A landscape with many peaks, sampled at points; each row gives a point and its height.
A climber steps from a point to the highest of its 2 nearest points, and stops where none of them is higher. Distance is the straight distance between rows; heights are no part of it.
Sikar (h 6.04): [ 44 -42  28  36 -61 -41 -40   2 -22  -2   7 -26 -17 -51   4 -35  -1  50
  24  -3  24 -48  28  10  12 -34 -38 -17  -1  45  41  18]
dolip (h 6.94): [  5   8  11  36 -62   0 -28  19  -3 -17 -33 -20 -76 -19 -19  47  42  18
  57  12  14  12  14 -20 -12  25 -47  33 -42  -8 -20   4]
vuru (h 2.57): [  7 -42 -32   8   2 -44 -47  24 -30  20 -24 -33 -19 -30   6   9  43  11
  31  26  10   2  -5 -15 -10  -3 -43  -5  -6  35  26   2]
sonil (h 6.83): [  2  -2 -38 -15  21   8 -97  10 -27   4 -29 -37 -30  -1 -20  -2  -4  22
  47  26 -24  34   6  20   5  25 -19   1  -4  16 -41  29]
roz (h 6.03): [  3  17 -27 -11  37  -8 -73  33 -10  13 -65 -37 -37 -61  10  49  56  -8
   2 -44  20  25  -4 -36 -76  31  20 -16 -21  -7 -24   2]
neso (h 3.58): [-37  22 -32  -5 -60  49 -46  -8 -27  11  20  32 -26 -12  -6  49 -47  14
 -12 -20  21  21   2 -48  23  19 -54   4 -15  -2  39  -4]
zite (h 7.05): [ 44  11  62  39 -37  20  64  29  41  -7 -32 -44 -25 -15   1  11  54  -1
  27 -16  14 -33  34   0 -33  24   6  25 -47 -15 -21 -34]
lazet (h 1.76): [-14 -13 -35 -39  72  58  16 -25   0  25 -35  -9  24  18  -2 -55  44  -8
 -30  24 -17  -4   4 -46   0  15  21 -14 -10  17  -8  52]
namuk (h 6.87): [-26  -6 -12   4  13  14  17  18  10  14  15 -20 -70  23 -33  60  -5 -22
   0 -24  13  39 -27   5  -3   7 -18  14  20 -12 -35 -12]
duf (h 5.59): [ 78 -44  23  12 -31 -44  -8 -17 -30  20  12 -26  -1 -14 -16 -53  37  40
  -7  15 -13 -38  29  40  13 -14  -7   6   9  48 -13  38]
bon (h 4.75): [ 46  23  26 -20 -11 -30  43   7   8 -13 -22  33  16  -7  12  -4  62 -20
   0 -22  -8  19  -7  13 -46  32  67  33  -6 -14   0 -28]
logu (h 6.11): [ 41 -39 -17  12   2 -21 -17 -13 -36  15   4 -33  -2  16 -10 -45  37  32
  11  25 -17   9   3  56  23   2 -19  25  16  22 -13  12]
vefep (h 7.75): [ 35  12  51  32   1 -29  10  12  31 -12 -28 -37 -12 -30  15  -5  56   2
  41 -21   3 -38  52  -1 -34   2  20   3 -22  -6 -15   3]
Puf (h 6.92): [  5   3 -31 -30 -39  -4 -54  37   9 -41   4 -35 -42  -7  22  34  37   8
  39  57   7  28 -44  -6   4 -11 -17 -35 -31  26 -35  16]
Kadel (h 1.46): [ 30 -34  -2 -11  22 -15  48   1   3  19   1  -8 -17  -1   8 -41  36  -2
  21   4  10 -46  38  -6  17   5  27  -2   0  70  21  37]
pakev (h 2.74): [ 41 -17  17 -15 -55 -57   1  -8 -14 -17  42  49  13 -43  13 -32   1  13
 -35 -33  39 -20 -22   8 -10 -19  37 -18  10  39  52 -21]
pifik (h 2.97): [-25 -36 -47  -9  -6 -60  35  16   7 -25  16   7 -24  -8  28  16  55 -36
  54  63  33  13  -6 -31  18 -32   8 -17  13  53  21   0]
veno (h 3.53): [-31   7  17 -35  47 -31  -4 -11  14 -13  14  20  -3  27   8  -3  -7 -19
  11 -31   2  -1   2   5  14 -40  62 -25  13  14 -13  17]
Teme (h 5.84): [  -1   34   10  -48  -46    2 -102   10   -4  -26   28   -5   13    1
    6   15  -24   40    9   12  -15   36  -25   53    7   -4   13  -34
    1   -3  -36   13]
nedob (h 4.90): [-22  16  -5  -4  -6  55   3 -15  49  -8  26   4  18 -22 -10   5 -31 -12
 -18  51 -13 -31 -13 -53  11 -32 -62 -31 -25  13 -11  31]
mur (h 0.90): [-49 -19 -47   7  23  21 -42  10 -26   0  -2 -24 -22  34 -39  37 -35   2
  30  24 -27  43 -29  36  43 -22 -35  -7  20 -16 -21  -8]
Geke (h 7.02): [ -3  14  13  24 -17 -25 -42  18 -31  20 -39 -12 -15  -4  -3  34  14  17
  12 -77  16  31  15  33 -30  37  32  29  13 -33  13 -37]
basol (h 4.50): [  3   8  24  -5 -27 -37  19 -27  10 -27  43  51  39  13  13 -48 -32  -9
   7   9  -5 -40  34  15  26 -28  30  -4   3  13   9  15]
rep (h 5.86): [-57  27  32  -5  35  17 -61  14  17   7  -4   7 -17  17 -31  21 -68   5
 -29 -79  10  15   5   7 -21  -8  31 -23  14 -17 -13  16]
poti (h 3.91): [-51  43   6   2  45   1 -45  -1  32 -17 -20   3  63  -3  12   4 -62   7
 -18  23 -29 -11 -23 -26 -15 -55   5 -62 -12 -31  11   9]
komel (h 2.07): [ 40   8  14 -14  35   8  21 -30  33  32 -24  19  19 -20 -23 -21  53  12
 -70  18 -19  -9 -18 -69 -60  27 -15 -11 -14   6 -15  44]
susu (h 1.55): [ 11 -25 -30 -23  52  -7   3 -32 -14   7  -4 -11  54  24   2 -66  38  -7
  12  60 -49   6  18  24  36 -12  17   9  23  14  -6  29]
pak (h 6.17): [ -3  22  -8   8  85  53  30   3  19  14 -24 -27  20  31  -6  11   9 -10
 -54  12 -46  33 -37  14 -16   7  -2   2  10 -49 -63   8]
kika (h 4.64): [-33  13 -10 -13 -16  55  24 -29  25  -4  44  58  32 -13 -14   1 -55 -11
 -51  25   4 -33   1 -56  18  -5 -48 -19 -31  -1  39   9]
kipa (h 5.58): [ 28 -12  -1   7 -23 -56  62   0 -24 -21  43  62  14  -7  18 -12 -76  -1
   5 -34   1 -31  -7  21  -6  27  18  23  29  -9  66 -76]
ponut (h 5.69): [ 54  24   9  -5 -24  42  -6  -4  12 -13  15   1  46 -19  13  -3  28  18
 -48  50 -20  28 -28  13   2  15 -22 -15  -7 -37 -18 -19]
faku (h 1.39): [ 13 -29 -39  17  21   9  55 -11 -21   8 -24  -5  48   4  20 -65 -13   1
  22  35 -11 -56  32 -18  39  26 -25  35  -2  18  52 -16]
Vilud (h 1.17): [  8 -24 -26  11  77 -40  62 -31  -5  19  12  32  33  24 -26 -54  -3 -12
 -12  40 -25 -33   7 -27  -1  -5 -16  16  17  23  24  15]
ler (h 3.72): [-24 -14 -19 -51  37  -6   3 -16 -20   3  21  29  22  28   9 -66 -15 -12
  -2 -17  -1   1  16  13  30 -26  70 -23  22  24  20  26]
budi (h 5.65): [-10   6 -35  13  47 -16 -70  25  -3   3 -52 -55 -38 -29   0  53  35   4
  41  13  -3  25  -3 -11 -45  11 -17   2  -8 -11 -33  -1]
puz (h 1.18): [ 10 -79 -19  12  24  -3  54  19 -54  36   3 -18 -18  26 -13 -19 -60  15
  -7 -24  17 -43  -2  22  52  -2 -29  22  36  19  62 -25]
lotez (h 3.95): [-16   9   3 -31  18 -12  -6 -44  11  19  -3  33  22  33 -13 -58   2 -19
   9  -5  -3 -11  46   3  15  -1  49  15   5  28   5  55]
poze (h 6.08): [-26  74  37  30  -2  15 -38   4  27  16 -41  -2  23 -28 -20  33  -3   8
  -5 -43   2  19  31 -24 -71  25 -13  12  -9 -54 -26  -2]
seb (h 6.49): [  1  24 -13  17   8 -11 -70  19 -31  27 -68 -30 -24 -52   6  24  27  14
   6 -69  27  23  36 -12 -62  60  24  20  -5 -32   5  -3]
nube (h 5.87): [ 15  17 -15  -3  31  47  31   3  11 -10 -12 -27  22   0  15  10  35  -8
 -38  43 -37  25 -25  -8   3  16 -19  -6 -22 -27 -37  -6]
zof (h 4.77): [ 31  -6  40  16 -49 -31   4 -35   0  13  32  26   6 -10 -28 -48 -33  24
   6 -10   1 -36  45  27  18   2  -8  26   4  26   6  24]
nad (h 5.13): [ 68  24  45 -10  -3 -31  41   0  17 -17 -35  20  63 -28  42 -46  55  -4
 -17   8 -12  -8   3   2 -23  24  74  -6  -8 -32  16 -36]
gasi (h 4.93): [-12 -46 -16 -13  28  33  42   7   3   7  35 -27 -15  30 -10 -28 -10 -33
  20  26  10 -27  15  15  53 -57   5 -46  28  51 -30  60]
Tel (h 5.20): [ -9  22   3 -27 -35  43  10   3  -7 -12 -21  36  47 -29  44 -21   4  -8
 -38 -22   6   2   7 -30  -1  37  40  -3 -19 -22  65 -23]
Masi (h 1.29): [ 38 -26  -2 -20  56 -26  62 -15 -11  21   4  18  20  34 -23 -77 -11   0
   9   9 -20 -50  34  -3  11   4  26  14  13  48  19  32]
Guvo (h 4.18): [  4  21 -15  18  -8  80 -15  32 -29  22 -32 -21  10 -20  10  51 -18  44
 -55 -24  -6  29 -29 -18  -5  27 -40 -14 -18 -45  14 -15]
Kofel (h 2.01): [-19   5 -20  -1  61 -32 -31  -1 -40  20 -50  -2  33   8   1 -15  17  12
  -5 -20 -26  54   2  22 -25  32  33  32  36 -33   5 -15]
migef (h 2.78): [  0 -30 -42  -2  -3 -65 -21  24  -4 -10  -1   0 -14 -40  21  25  51   5
  35  68   5  25 -30 -20  -6 -45 -13 -27   7  58  23   3]
loz (h 7.20): [-17  21  10  -1 -28   8  -8   1 -17  20  16  15 -43  22 -38  69 -16 -10
 -14 -50  23  63 -38  20 -21  19  -2  35  24 -22 -36 -27]
Kobu (h 4.13): [-39  -2  10   3  53  -5  -7 -19  27  -2   3   8  47  16  -5 -17 -73   5
 -32  16 -18 -37 -24  -2  19 -67  -9 -55  19   3  11  32]
pavig (h 6.54): [ -3 -10  27   6 -17 -39  22   3  28 -68  48   8  43 -21  64  13  -1 -11
  -6  35  23 -37 -20  13  13 -74  38 -50  -9   2  17 -23]
Fubos (h 4.72): [-26  28  -2  33  37  18 -33  30 -12  11 -50 -36  -2 -19  16  76  12  18
 -18 -57   5  26 -29 -12 -54  14  10 -11 -14 -54  -7 -38]
gego (h 6.95): [ -4  -6   5 -32 -34   8  42  19   8 -20  39  69   3 -28  33  19 -22 -21
 -50 -32  31 -11 -34 -40  -8  -6  40 -37 -18  -4  55 -32]
gur (h 3.14): [-17   0  -6   4   5 -68  63  -2  29 -24  15  20 -33  -6   8  33  47 -45
  47  53   8  -6  -6 -39 -18 -38  -1  -3  -4  24  -5  -5]
tid (h 5.07): [-13  -5 -50  -1  55   0 -16  36 -45  14 -51 -27 -17 -25  21  59  51  13
 -14 -31   3  53 -40 -20 -29  27  27  -8  -2 -39  11 -40]
Lege (h 0.55): [ 31 -41 -17 -11 -50 -47 -27   6 -42  -2  20  12 -16 -31  21 -26  45  10
  16  10  20   9  -2  22  10  -7  15   5   3  55  29  -7]
zigus (h 5.52): [ 17 -14  18  41  26 -17  32 -19  22  13   6   3  30 -25 -22   3 -25  15
 -32  37 -11 -54 -13 -40 -16 -31 -76 -11   1   6  18   2]
Pof (h 3.21): [  7 -16   5  14 -55 -17  22  15 -17  27  -6  23 -52 -39  -6  38   6  -6
  11 -56  44 -24   3 -49 -20  31 -13  29 -26  12  67 -25]
ber (h 2.13): [-27   9 -29  13  84 -35 -21 -11 -18  20 -53  -5  32   0 -13   8  12 -12
  19  17 -36  28  20 -12 -14   3 -16  23   5 -21  -7  -5]
bubop (h 2.28): [ 40 -18 -12 -15  17 -41   8 -15  14  18  -1  38  17 -47 -12 -18  47  13
 -61  30 -13 -16 -38 -51 -48  -8  -7  -9   0  30  19  21]
lipok (h 4.11): [ -6  -7  15  23   9  -2  46  -5   8 -21   8   0  51  23  36 -17 -41 -15
  17  -3  -3 -51  15   2  30  -9   7   4  -8 -13  48 -46]
Ruvo (h 6.55): [ 20 -11  24  14 -22  37  48   8  19  13 -31 -39 -58   0   0   3  64 -16
  28 -32  22 -16  36 -15 -18  45 -11  37 -33   3 -18  -1]
Poku (h 0.97): [-39 -39 -41  -1  36  -6 -33   5 -53  16  -7 -18 -14  29 -12  -5 -46   5
  30   0  -7  17   3  19  52 -33 -27   6  38  17  21 -12]
nes (h 0.99): [-18  26  -4 -18  17  50  29  -9   8  22   8  11   2  39  -8 -14  12 -24
 -23 -17   0  28  12   4  16  31  16  22   7   0 -32  14]
fen (h 6.05): [ 10  -8   1  14  22  -1  64  20  19  41 -30 -22 -57 -16   6   6  78 -23
  35 -11  20 -34  27 -56 -46  52  -8  41 -27  28   5   6]
Lefa (h 4.17): [-24  12 -10 -49 -21   4  14 -36  15  14  32  63  -7   9 -12 -32   1 -22
 -19 -11   8   4  31 -35  14   4  18  15 -14  35   0  40]
zilat (h 7.04): [-16  -6  -2  -1   2  42 -20   1  16  -9  35 -26 -59  65 -49  37 -52  -9
   2  32 -11  29 -39  35  41 -24 -37 -11  23  -5 -76  30]
Gimu (h 1.77): [-46  14 -25 -23  44 -19   1 -19 -12  -6  -6  16  26  57  14 -21  15 -42
  24   8 -18  52  21  36  26  13  54  31  25 -23 -12 -19]
fama (h 7.21): [  26    1    9  -23  -26  -17 -113    1  -20    8  -12  -28  -39  -34
  -20  -15   14   47   38   25  -14   13   27   23  -15   22  -19    5
  -17   34  -31   39]
der (h 4.57): [-45  66  26  11 -72  65 -34  -4  14  -3  -5  16 -22  -9  -6  34 -33  10
  10 -33  21  10  28 -32   7  22 -34  22 -32 -22  12   0]
gavu (h 5.18): [ -6  18  10  23  23  14   7 -11  37   7 -18 -11  16 -30   7  20  -5   5
  -6  38 -24 -26  -5 -41 -18 -24 -55 -15 -21 -16 -10  -1]
dodam (h 5.71): [  8 -26  20  41 -63 -19  20  -6   4  -3  11 -10 -38 -11   3   7  13   1
  34  17  27 -18  27  -5  25   2 -27  21 -19  15  15  -3]
Luba (h 6.16): [-49   5   7   8  75   3 -31  -6  19  25  -2   5 -29  21 -53  25 -62  -9
 -23 -36 -10  23 -21   8 -11 -16 -13   3  23 -16 -32  23]
fekur (h 5.61): [ 74  12  31  -7 -12 -12  30 -23  33 -20  -5 -12  57 -42  42 -43  69   6
 -15  38 -28 -21   7   5 -13  -8  21 -15 -17  -6 -17   4]
zose (h 2.23): [  1  -7  -8  14  50 -43 -47 -22  -7  14 -29 -17  16 -12 -20   2   3  16
  20  53 -47   7 -13  -5 -13 -27 -42   0  -3  -6 -16   6]
Nuve (h 5.11): [ 79 -32  30   1 -41 -34  35 -24 -17  18  49  26 -13 -10 -24 -67  13  13
 -33 -17   0 -30  20  31  -3  16  -6  29   8  33  -8  18]
babag (h 3.93): [-39  36 -14  24  -7  55 -32  28 -22  -3 -34 -15  25 -15  25  57 -55  32
  -6 -13   3   5 -27 -42   2 -17 -52 -24 -25 -54  34 -27]
vavaf (h 3.32): [-10   7   4 -17  13 -52  10 -10  23  -6  25  39 -10  -6  -4  18  16 -37
  14  17  -9  -3  -5 -27 -22 -38  24 -15  11  23   5  13]
nini (h 5.14): [-14   2  38   4 -62  68 -27  12  15 -17  16 -42 -45  36  -9  18 -32   9
  16 -36  37  -8   9  39  29   5 -11 -11  -1 -10 -47  22]
kurad (h 4.65): [ -4 -31 -15 -56   5  26  53   2  13 -13  66  16 -11  15 -11 -31 -24 -39
 -34  12  17 -20 -21  12  43 -56  41 -55  21  55 -13  47]
Dak (h 3.33): [-20  -4  25  -5  -8 -40 -37   1  -2 -11  15   7  -7   3  15 -16 -19  -4
  20 -30  13 -31  24  17  14 -53  45 -51  11  28  20  22]
sigik (h 1.08): [-16  12 -16 -11  41   2  32 -41   8  30  -8  28  22  19 -25 -30   7 -16
 -10  23 -29   7   5 -30  -3  22 -11  32  -2  -1  -1  16]
ziva (h 5.97): [ 34 -33  10  33  46  -6  38 -24  14  28  -8 -37  24  -6 -17 -29   5  15
 -15  34 -18 -64  -7  -7 -12 -37 -43 -36   5  24 -21  51]
fovo (h 6.66): [ 41 -18  15   1 -48 -10 -77 -20 -19  16   5  -9 -26 -36 -22 -37  -1  50
   5 -11   9 -16  32  16   4  -1 -45  -3  -6  52   0  44]
mifu (h 3.42): [-10  -4   3   5 -62  -1 -10  -4 -14  17  27  36 -52 -24 -16  33 -17   5
  -8 -40  36   2   5 -38  -6   4 -43   7 -10  36  41   2]
numav (h 1.30): [ 25 -67 -41  25  45   8  84  13 -34  23  -8 -30   3  20   4 -48 -30   3
  36  22 -15 -58  19  18  59  12 -41  28  16  27  44 -25]
vomib (h 6.50): [  3   3 -10  26 -27 -10  -9  13 -44  19 -48 -16  10  -2  20 -11  27  24
  28 -47  11  16  32  26  -5  59  19  51  14 -15  40 -39]
mokip (h 4.37): [-43 -16 -19 -34  31  28  11   2  19  -6  35  27  14   8  -2 -24 -58 -26
 -43  23  -6 -20 -43 -21   9 -72  13 -66   8  36   3  50]
guler (h 5.40): [-12  -5 -36 -48   5   5 -41  -4  -5 -14  14 -11 -11  30  -1  -4  15  -2
  27  42 -20  56 -20  46  22 -25  17 -14  12  17 -56  24]
Zuk (h 4.23): [ 37  -3  -5 -51 -37 -10 -20   4 -18   7   1  43 -12 -45  21  -3  68   6
 -46 -52  24  21 -31 -26 -37  36  66  -2  -2  15  43  -1]
mon (h 5.83): [ 11  61  66  51 -12  -5  -4  -6  35  18 -31   1   7 -18 -55  15 -15  18
 -31 -34 -18   0  19 -12 -84  20 -39  38  -1 -45 -38  -8]
dus (h 6.06): [  4 -31 -29   8 -49  -3  16   0  -9 -22  31  -7 -23   4  19   6   1  -9
  20  48  19 -10 -14   5  25 -21 -34 -11  -7  25  18 -13]
daga (h 6.65): [-24  30 -12  27 -51  -2 -45  33 -14 -12 -19  -8 -44 -28  -1  73  31   3
  45 -13  19  49   3 -30 -26  31 -20  27 -23 -38 -17 -30]
tobel (h 6.38): [-30  48  12  -2  -9   7 -61   9  29  -5 -28  -2 -29 -15  -3  37   6   3
  37 -10   2  32  16 -23 -33  17   5  20 -22 -25 -35  -3]
rol (h 6.47): [ 15 -15 -37 -26 -75  34 -39  22 -18 -46  28 -27  -4 -17  30  11   9  11
   2  54  10  15 -29  10  38 -24 -23 -39  -7  18  -6  -2]
kuvo (h 5.57): [-22  36  52  15 -10  46 -45  11  27   8   4 -21 -22  47 -29  24 -46   0
 -32 -88  27  13  10  39 -18  17  26  -5  17 -29 -38   9]
dozu (h 7.52): [-35  21  -9   5  -1  -7 -47  20 -33   3  13   5 -16  46 -46  65 -59  15
   4 -29  -2  60 -43  48 -12  -8 -16  30  44 -33 -28 -30]
sugo (h 6.12): [ 26   9  -7 -32 -54  10 -84  26   8 -43  25 -25  13 -15  35  21 -18  29
  -2  38   3  10 -59  34  18 -34  -9 -65 -16  -6 -22   2]
Zol (h 2.50): [ 37 -32  10 -13 -22 -52 -23 -28  -5  -5  29  33  26 -49  -6 -33   3  20
 -41  10   2 -10 -13 -15 -24 -23  -5 -22   9  31  28  13]
tuk (h 1.50): [ 18 -44 -27   7  48   4  22 -29 -32  21 -45 -27  46   9   0 -68  10  12
  -1  32 -37 -19  22   3  20  30 -18  21   9   7  28  19]
mamut (h 4.96): [  0   7  11  12 -61  38   0 -10  -5 -26  20 -13 -39  39 -13  -5   3 -10
  39  -3  31   9  43  38  36  17  -8  32  -6   0 -36   7]
zitud (h 3.71): [-57  27  24   7  27   1 -18  11  44 -32  -4   5  22  13  14  33 -49 -13
   6 -10   1  -2 -19   6  16 -54  25 -49  -6 -31  -3 -20]
goz (h 6.46): [-22  28  20  14  59  28   6   7  29  28 -11 -20  -9  23 -34  36 -21  -8
 -34 -24 -12  18 -23   7 -28   3 -14   0  12 -36 -72   8]
Tifi (h 4.71): [ 24  11  10 -32 -53  -7   6   4 -30   3   5  68  18 -31  40 -33  21  -4
 -44 -59  23   2  -8 -26 -10  46  69   3  -1   4  68 -31]
novam (h 3.73): [-37   2 -38  -5 -22  53 -74  32 -34   9 -15  -8 -20 -26  18  60 -41  23
   9 -21  16  18 -23 -36   5  -1 -42 -33 -20  -5  34   3]
Zabi (h 4.42): [ 34  17   9 -35 -14  -6   4   5  -4  20 -18  33  -2 -12  -7 -19  71 -16
 -23 -46   1  19   9 -18 -33  57  37  20  -4  -6   4   5]
Gep (h 5.60): [ 32   4 -10 -24  35  18  93   9  20  27 -36   7 -17  -5   9 -16  77 -27
   1 -11 -10 -26  19 -60 -42  64   8  30 -17  11  17  -4]
gizu (h 6.80): [-30 -13   9  19   3   7   4  -3   8  11  22 -21 -62  60 -62  39 -59 -13
  19 -20   7  14  -7  19  17 -13 -49  12  21 -10 -33  15]
vak (h 5.32): [-20  54  65  24 -19  22  -3  12  36  -6 -18 -13 -22   8 -12  17 -15  -4
   1 -75  25   1  40  28 -32  25  31  24  -2 -39 -30 -11]
muvu (h 6.26): [  9  -9  -4 -17 -32 -27  40  13 -12  -8  23  86   5 -57  36  47 -15 -24
 -38 -32  20  -4 -38 -53 -38  36  42   7  -9 -17  78 -72]
dimud (h 6.82): [-25 -10 -16  15 -35  49 -13  20   2 -35   8 -31 -34  52 -18  50 -53   6
  38  34   3  25 -30  32  41 -10 -61  -8   8 -34 -40  -5]
Kefev (h 6.07): [ 47  20  29  11  -8  12  21 -14  34 -11  30  -7  55 -17  15 -28   4   8
 -59  36 -28 -23 -18  16  -2 -20  -6 -28 -19 -17 -29   1]
sope (h 5.80): [ 19  -4  -6  15 -27  -4  75   3 -14 -31  48  34  28  17  22   0 -50  -8
 -19  10   1  -4 -25  29  18  19   9  38  21 -34  27 -82]
razun (h 0.79): [ 48 -28 -19 -32 -15 -18  38  11 -30   9  33  17 -31  28  -2 -30  44  -5
   6 -21   1  24  -9  48   9  21  38  28  21  29 -12  -5]
zusod (h 1.91): [-49  22 -22   3  72 -59   9 -15 -27  20 -40  29  34  38 -36  -8 -15 -21
   7 -35 -30  37  11   4 -27  24  42  51  50 -37   9 -21]
siro (h 7.03): [  9  16  55  28  21  29  11  -8  46  -5 -21 -44  16 -10  13 -23  25  11
   6   6 -11 -41  28   1 -11 -10   6 -30 -28  -2 -28  25]
Neval (h 2.38): [ -3 -34 -45  28  67 -32 -53  -1 -25  36 -47 -41   6 -29 -11 -20   8  38
  25  29 -20  -8   9 -23   3  -3 -60  -1  10  19  25  23]
lufos (h 4.40): [-29   9 -17 -40 -18  32   5 -26   2  18  17  79  19  -7 -11  -6 -23 -14
 -49   2   9  12  -9 -63   3  15  -6   0  -8   4  29  16]
Ditu (h 1.84): [-78  33 -17 -21  60 -31 -15 -14   0   6 -14  33  -3  52 -27  19 -17 -58
  14 -34 -11  40  31  14  -4  15  52  36  26 -13 -23   9]
Lokim (h 2.94): [ 32  18  44  -9 -72 -44   0 -15 -11 -34  54  60   8 -20  12 -16 -41   2
 -13 -54  30 -14   2  32   5  -2  52   0  10   5  41 -31]
Lusiz (h 1.06): [-22 -61 -30  -7  39  -9  14  -2 -29  20   1  -1 -25  12 -14 -21 -48  -4
 -11 -20   0 -18   5   0  38 -28 -15  -8  28  37  51  12]
Nevi (h 5.38): [-36 -17 -51  15  53  -5  -5  22 -24  18 -35 -33 -38 -11   2  58  46 -13
  30  -3 -10  45 -20 -20 -29  17 -13  26   2 -20  -9 -21]
Fiba (h 1.68): [ -9  22 -11 -26  53 -37  26 -48  16   3  -2  25  57  36   8 -38  20 -33
   6  49 -45  33  27  23  21  -3  49  13  21 -12 -22   3]
memur (h 7.06): [ 24 -11  33   9  -2 -38  11  -8  24 -40  21 -31  23 -17  33  -5  14  17
   7  44   1 -40  -9  19   2 -69  16 -56  -8   6 -20   8]
zalet (h 3.90): [  4  16  37  26   6  -7  52   2  18 -51  14   1  48  -2  50  28 -40 -11
  -2  15  -9 -27 -25  26  14 -31  31 -21  -2 -46  20 -71]
dula (h 6.32): [ 18   6  12  37 -45  35  74 -16  24 -36  34  -4  27  24   7  -1   4 -14
  14  72  -4  -9   4  24  41   6 -34  32 -17 -42 -25 -31]
Dorom (h 3.74): [-37  31  22  36  18  24  41 -11  40 -26  14   9  39  36  11  31 -62 -17
 -10  14  -6  -8 -20  13  21 -42  -9 -14   0 -48  -3 -51]
Zok (h 6.09): [ 26   1   9  13 -50  28  70   4   7 -43  58  -8  30  34  30   2 -14 -20
 -13  40   6  11 -40  46  28   3   9   8 -10 -41 -22 -55]
Nomu (h 0.67): [ 46 -40 -33 -18 -23 -56   2  -8 -38  26   4  11 -29 -10  -2 -29  66   0
  15  -8 -11  28   5   7 -15  33   9  48  18  38  10  -1]
maluk (h 4.46): [-32  35   5  10  35  72  -9  31   2  10 -48 -37  13   2  24  41  -9  13
 -34 -39   0  14  -8 -32 -29  31 -14  -9 -20 -51  -7 -16]
savi (h 6.48): [ 36 -31  22  22  34 -27  61   3  41 -15  41 -20  37 -14  -1 -14 -11  -4
 -22  57   1 -76 -13   3   2 -64   0 -41  13  24 -16  29]
mav (h 4.31): [-10   8  12  10 -16  17  32 -26   6 -18  31  21  46  35   0 -29 -48  -6
  20  27  -8 -21  33  37  61  -6   3  15   3  -9  -5 -10]
tefu (h 6.59): [-16  -2   3  23 -34  36  44  -5  13 -19  29 -10 -12  54 -18  32 -24 -13
  12  34  -1  21 -21  29  34  -1 -51  27  -2 -30 -28 -17]
gif (h 1.63): [ -4 -27 -16  -2  52  29  23  -5  -1  18 -31 -26  17   5  10 -40  21  -3
  18  14 -14 -31  33 -24  27   1  -5 -12   0  25  12  39]
nin (h 5.82): [  5   4  -1   9 -45 -65  43  -4 -18 -20  36  69  15 -29   9  30 -34 -27
   9 -16   7   1 -23 -14 -19  19  11  31  12 -21  67 -84]
mutas (h 3.13): [ 13 -14  46   1 -58 -30   8  12 -13 -12  27  15 -18  10  14 -13 -24  10
   9 -51  29 -40  20  35  27 -10  35 -18   0  21  24  -8]
nage (h 0.89): [-10 -22 -16 -29  -3   9  27  16 -10  10  21   9 -28  54  -4  -4   7 -22
   1 -25  26  20  19  34  40  12  42  21  10  22  -1   1]
maren (h 5.56): [-16  47  83  48  -7  16  25  -4  64  12 -10   7 -16  11 -45  14 -27  -3
  -7 -60  10 -20  37 -10 -44   7 -15  34 -12 -25 -33  11]
dofid (h 5.62): [-26  21 -28 -49  21  -4 -87  21 -19 -15  11   2  -5  21  -8  30 -32   6
   4   0 -18  68 -51  40   6  -5  19 -23  16  -5 -50   7]
pigid (h 5.81): [ 23  21   4  -4 -23  21  -9  22 -26   9 -42   1  32 -17  45 -33  26  37
 -24 -57   7   0  23  -2 -19  67  46  23  -4 -27  58 -33]
genof (h 5.33): [-28  28  28   3  13  79 -15  22  32  -1   2 -51 -22  41  -6  21 -41  -8
  -2 -44  18 -15  12  27  22 -10   5 -26  -8 -28 -41  18]
Mupa (h 5.15): [ -3 -29 -37 -32  48   5 -17  12  -2   1  20 -39 -14  27  -5 -32  14 -19
  29  39  -2   2   3  33  39 -43  26 -33  18  41 -35  45]
sef (h 1.90): [ 19  -6 -11 -21  80  11  10 -24   1  41 -39 -11  18   5 -21 -36  53  11
 -50  30 -29  14 -14 -35 -37  16  -8  -7   8  12 -38  54]
baz (h 4.76): [-29  28  18  28 -55  51 -20 -17  12  -2 -23 -20 -28   4   3   1  -5   3
  56  -8  28 -15  62 -15  34  27 -29  28 -25  -6   2   9]
Goguk (h 7.34): [ -3 -27 -28  10 -83  -7 -36  15 -10 -48 -10 -17 -64 -10   6  38  43  16
  68  60  21  30 -18  -4   2   3 -46   6 -22   5 -18   1]
perib (h 6.52): [ 43  11  43  24 -13  37 -10   3  45  -7  -7 -52  52 -23   9 -18   0  33
 -29  24 -19 -50  -9  13  -9 -27 -41 -31 -26 -23 -32  33]
Geter (h 6.27): [ -9 -23 -11 -12 -39 -10  21   9   1 -41  46  14  11 -33  48   9  -7 -24
 -21   5  33 -22 -29  -3  16 -39  31 -42 -15  13  48 -47]
Rekur (h 6.51): [  6  -2 -27   6 -16  -7 -68  -5 -33   3  -5 -27  -9  28 -19 -23  -2  28
  27  17 -11  43  24  58  28  26 -16  40  23  -2 -24   4]

Call two points neighbours if one is among the 2 nearest of the other. Go from one point of each pair to the other, from neighbour to neighbour, staying as high as possible. Name the lowest point that can't be avoided.
Goguk and vefep -> vak
vefep and Geke -> Zuk
Goguk and fama -> zitud
gego and zilat -> kipa
goz and vefep -> ponut
memur and gego -> Geter
zilat and dozu -> gizu

Two climbers start at each pair of points below. Name the first point that both come to, or write never.
zose and Zol -> veno
lazet and ber -> veno
novam and der -> never
